Each row is a point on a landscape with many valleys, with its height.
From any point a ball rolls to the lowest of the 5 points nearest to it. It stops when none of these is lower. Distance is the straight distance between rows; heights are no part of it.
novi height 459: [-12 -55  -2 -17 -48  15 -13   2 -30 -16 -15 -52 -27  11 -13]
Koz height 367: [ 19  71  -8  36  39 -31  29  15 -17 -27  17   5  17 -14  -5]
zugu height 319: [ 14 -38   7   0   5 -27 -27  -4  39  22  13  36  27  -8  10]
Fula height 275: [-23  45  15 -36 -22  39   8  16  19 -25 -13 -18   5   9 -27]
suni height 283: [ 18  32 -24  39  46 -21  25 -10   2  33   6  34   0 -27  19]
Buf height 266: [-22 -14   1 -36 -20  24  16  21  -1 -39  -6 -10  -1   3 -11]
Vimaz height 410: [-20 -45  -2 -20 -38  25   4  18 -28 -35  -5 -35 -14  12 -12]
letos height 295: [  3  25   6  13  22 -10  12 -28  -3  31   7  13  19   8  10]
pobab height 766: [  8  70  25   7   8   9   6 -23 -13 -13  15 -23   3  24  -6]
posik height 291: [ 48  49 -35  43  50 -43  15  -7  23  22  19  50  -8 -45  26]
ragus height 472: [-21 -21  45 -22 -66  44 -23  21 -36 -66 -22 -49 -11  52 -39]
Kis height 411: [ -4 -62 -18 -20 -37  13  -2   0 -20 -14  -9 -25 -34  -4   0]
Fozu height 340: [ 28  48 -21  41  46 -34  32   3  -1   7   9  23   5 -31   9]
zoz height 311: [-34  -1   9 -27 -30  43  16  37  -9 -40 -12 -18   4  14 -27]
totu height 352: [ 53  69 -28  28  39 -57  19   3  13  -2  16  44  12 -44  17]
Fegam height 633: [ -5   7   9 -45  -1   4   4  -7  25  -6  -3   2  19   5  -6]
Ruz height 554: [  2  53  19 -11   3   3  -2 -25   1   7   9 -13  14  18  -2]
mep height 520: [-12 -15 -15  40  31 -19 -11  -8  18  53  22  72  22 -27  42]
gise height 450: [  4  -7  13 -26   2 -15 -12 -13  30  10  -1  20  23   7   2]
Rim height 683: [-17 -70   8 -27 -43  15 -34  -1  -6  17 -39 -67 -31  14 -23]
kani height 354: [  8  39   7  26  31 -12  16 -23 -11  21  12  -1  12   9   7]
Vekev height 471: [ -5  48  16 -26  -4  13  -2 -16  12   0   9  -9  14  10  -6]
Lelog height 456: [-22 -32  27 -15 -57  28 -19  21 -35 -49 -17 -58 -10  35 -29]
kag height 226: [ 29  33 -32  44  54 -23  16  -6  18  40  12  52  -8 -39  21]
bom height 462: [ -2 -77 -14 -10 -37  16 -27  -6  -6  24 -21 -18 -45  -6   7]
Sozi height 550: [ -8 -12 -22  43  43 -14 -17  -5  24  56  26  75  13 -36  53]
rus height 725: [-22 -61  17 -41 -42  25 -39   0   5   0 -37 -82 -37  27 -37]
Tof height 413: [-24 -38   9 -19 -47  27  -4  19 -37 -40  -9 -44  -6  24 -18]
togi height 180: [  3   4  16  -4  13 -16  -4 -22  16  29   4  25  28   8  10]
bele height 489: [ -9 -74 -12 -15 -44  12 -25  -4 -10  24 -32 -36 -40   3  -4]
Zem height 221: [ 18  52  -6  37  38 -23  31  -1 -19  -1  10   0   5 -12   3]
rele height 407: [ 37  68 -30  28  39 -50  24   7  -1  -8  12  27  16 -37  12]
maf height 351: [  6 -62 -18 -23 -20  16   2   1  -3 -18  -2  -1 -30  -3   8]
Vumot height 648: [  9  56  22  15  16   1   9 -23 -13  -5  16 -20   5  17  -5]
Fefiz height 432: [ 41  95 -23  12  22 -60  20  10  -7 -19  23  49  37 -30  16]
fet height 848: [-31 -91   9 -36 -32  14 -40  -1  19  22 -52 -51 -34  12 -26]
Gudu height 429: [ 30 -74 -16 -10   4   7 -21   2  32   5  17  18 -30 -11  15]
mirob height 128: [ 15 -51 -12 -28  -5   4   4   6  16 -20   5   9 -14  -5   6]
kuv height 62: [ 15  21 -32  41  58 -17   5  -4  27  47  16  65  -5 -45  33]
zon height 249: [  4  12  -2  31  34 -17  13 -17   1  43   1  34  14  -2  18]
leke height 38: [-17  23   8 -39 -16  20   5   4  20 -20  -8  -9  11   7 -12]
ketuv height 506: [-13 -43  24 -23 -54  26 -31  11 -26 -31 -19 -73 -21  30 -34]
bonup height 412: [-32 -23  20 -18 -42  41   1  31 -35 -53 -16 -37  -2  34 -25]
goza height 451: [ -2  35  14  -9   6  -2   0 -25   8  12   7  -6  15  16   0]
nivi height 315: [ 24  45 -18  40  46 -30  32  -4 -10   8  10   8   4 -19   6]
gifos height 570: [-13 -61   5 -21 -50  14 -27  -4 -16   6 -31 -68 -31  15 -19]
zosu height 353: [-31 -19   7 -25 -34  34  11  29 -23 -48  -4 -24  -2  15 -17]
vez height 346: [-39  10  23 -22 -36  56  17  44 -16 -53 -20 -24   2  34 -33]
Nomin height 490: [ 16  63   6  38  34 -15  24  -1 -24 -22  19 -10   4   6  -8]
Mumu height 427: [-35 -16  36 -16 -52  45  -7  31 -38 -59 -18 -38  -5  46 -33]
Mopa height 569: [ -3 -26  -9 -41 -13  11   7  14  10 -28  -1  -1  -1   0  -2]
rez height 365: [  3   8 -35  39  61 -16 -10  -6  29  58  30  78   3 -45  49]
mepa height 316: [ -4   7 -12  35  35 -18   6 -15   5  54   3  48  10 -16  27]
Fodup height 302: [ 14  34 -13  39  43 -19  26 -13  -8  30   7  17   7 -13  12]
dizar height 268: [ -2 -14   5  21  15 -23 -12 -15  18  42   4  47  31  -5  19]
nor height 556: [ -2  60  22 -19  -7  13   0 -22   5  -4   6 -12   7  17  -8]
Zukot height 321: [ -4 -34   2  31   8 -30 -26  -7  31  41  19  56  32 -19  27]
Miri height 384: [ 21 -47   3 -21   4 -15 -18   0  37  -2  12  27   6  -3   5]

For each start below, name every point that the ball comes to, in order.
Zukot: dizar togi
novi: Vimaz zosu Buf leke
mep: dizar togi
Tof: zosu Buf leke
pobab: goza letos togi
totu: posik kuv

Call two points neighbours if one is among the 5 nearest of the other. Go from one point of each pair to the other, from neighbour to neighbour, staying as low as possible. Name the highest point that can't be avoided.
togi and mirob: Miri
togi and Zem: Fodup
zon and kuv: suni

Two balls start at each pair of points below. Name the first point that both come to, or write none.
Rim and zoz: Buf
gifos and ketuv: zosu
rele and Ruz: none
